Each row is a point on a tangle of strands that fork, close into loops and nearly touch. The rows are in no order.
In the rows, zero is written as 128.
Points whose rows are less than 49.2 apart are linked; no others are. Some points are linked to none.
k_172: [156 119 145 109 176 143 133 106 147 147 156 106 130]
k_999: [125 120  93 124 145 135 130 118 164 142 169  60  88]
k_190: [100 120 180 127 194 155 133 110 101 137 146 133 148]
k_517: [176 135  96 106 122 136 133 103 164 141 128 134 134]
k_529: [131 119 129 159  98 103 141 115 128 117  87 143 121]
k_919: [160 166 115 154  29  96 114 175 130  97  82 137  87]
k_728: [114 125 109 116 133 145 138 106 117 128 119 168 186]
k_296: [143 120 127 133 142 136 147 100 141 138 128 111 110]
k_273: [105 105 140 147 154 132 141 123 122 133 152  65  68]
k_632: [117 114  93 158 103 118 144 121 151 125 123  82  77]
k_349: [156 167  94 109  81 135 127 134 120 119  88 178 145]
k_348: [179 125 119  93 148 132 113 103 167 141 140 140 181]
k_404: [117 116 133 113 173 147 120 137 130 145 191  58  69]
k_534: [151 149  92  98 116 142 128 114 131 130 111 179 175]
k_12: [138 118 173 114 195 156 122 134 117 148 177  89  86]
k_847: [106 102 179 157 162 118 142 111 107 130 121 101  98]
k_413: [ 85 141 119 133  62  89 109 192  89  99  94 194 182]
k_246: [143 156  91 107  95 141 128 129 119 122  95 181 166]
k_497: [123 118  83 133 130 133 138 115 158 136 153  69  85]
k_566: [107 176 158 124  45  61  97 201 113  98  93 189 157]
k_148: [125 120 121 108 172 146 114 138 145 145 196  54  84]
k_577: [158 178 104 124  49 122 119 156 113 103  70 162 116]
k_554: [147 153 104 160  29  86 112 176 146  99  95 127  76]
k_688: [103 126 102 127 112 135 135 127 103 121 105 181 186]
k_90: [133 138  95 170  36  85 120 163 151 105 102 115  74]
k_828: [157 124 184  93 205 151  99 146 133 152 188  99 117]
k_758: [120 115 185 126 190 153 129 130  98 140 155  94  84]
k_797: [100 105 108 162 123 116 142 121 141 124 137  65  72]
k_298: [163 134  92 123 108 138 144 106 155 134 121 126 112]
k_395: [108 112 181 148 174 133 136 120 101 131 136  98  92]
k_41: [170 136 103  81 139 135 110 111 158 140 133 160 203]
k_950: [152 124 105 136 118 132 147 102 152 135 118 119 104]
k_124: [ 68 104 143 157 112  94 128 135 104 109 100 173 185]
k_247: [162 132 112 108 135 142 141  97 154 141 124 142 149]
k_425: [138 126 173 107 201 156 116 114 129 149 165 124 154]
k_196: [128 125 177 112 198 156 127 110 117 145 159 121 136]
k_428: [138 117 156 119 172 147 140 109 132 147 158  99 109]
k_136: [128 124 104 173  56  81 126 148 155 111  96 113  77]
k_334: [134 121  93 159  86 113 142 124 148 122 108 105  82]
k_429: [127 118 141 143 149 131 147 100 124 134 115 122 120]
k_916: [161 125 175  93 202 149 102 128 143 148 177 107 145]
k_705: [ 79 116 134 152  86  85 120 153 105 107  96 186 184]
k_970: [100 102 131 158 136 116 142 119 131 126 136  66  71]
k_244: [107 137 100 128  89 124 130 148  96 110  93 191 179]
k_222: [ 85 128 132 144  69  82 113 169 103 101  92 191 182]
k_625: [125 125 120 111 154 147 135  98 127 137 132 158 177]
k_165: [159 141  92  89 123 139 119 112 149 137 128 173 194]
k_729: [ 85 116 167 138 176 143 141 106  96 127 134 145 167]
k_53: [151 125 130 114 161 145 134  96 149 142 140 128 150]
k_393: [ 69  97 148 153 133 116 135 122 100 115 112 165 185]
k_526: [110 115 143 128 171 145 132 130 123 143 173  66  66]
k_430: [ 74 105 155 150 157 128 136 109  96 121 119 155 176]
k_702: [162 171 106 139  38 114 120 164 126 101  81 143  93]
k_156: [163 173  93 112  65 137 126 144 117 111  82 173 131]
k_388: [ 97 143 101 127  66 114 116 175  87 101  87 193 181]
k_932: [124 118 162 134 171 143 146 102 119 138 134 117 122]
k_849: [144 124 179  99 203 157 110 139 120 151 183  96 100]
k_466: [136 119 104 109 160 137 116 129 167 147 185  54  93]

A piece is all that can be reached along the links. How many separate loops has the piece of each point below (a circle has one, a figure eight two, a Y none), and how many tips (points with one link)?
k_554 -> loops 0, tips 2
k_497 -> loops 0, tips 2
k_688 -> loops 0, tips 2
k_172 -> loops 1, tips 0

Name the points in between on the shortest way along the links from the first point to the second, in order.
k_90; k_702 -> k_554, k_919
k_632; k_273 -> k_797, k_970
k_688; k_124 -> k_244, k_388, k_413, k_222, k_705
k_190; k_705 -> k_729, k_430, k_393, k_124
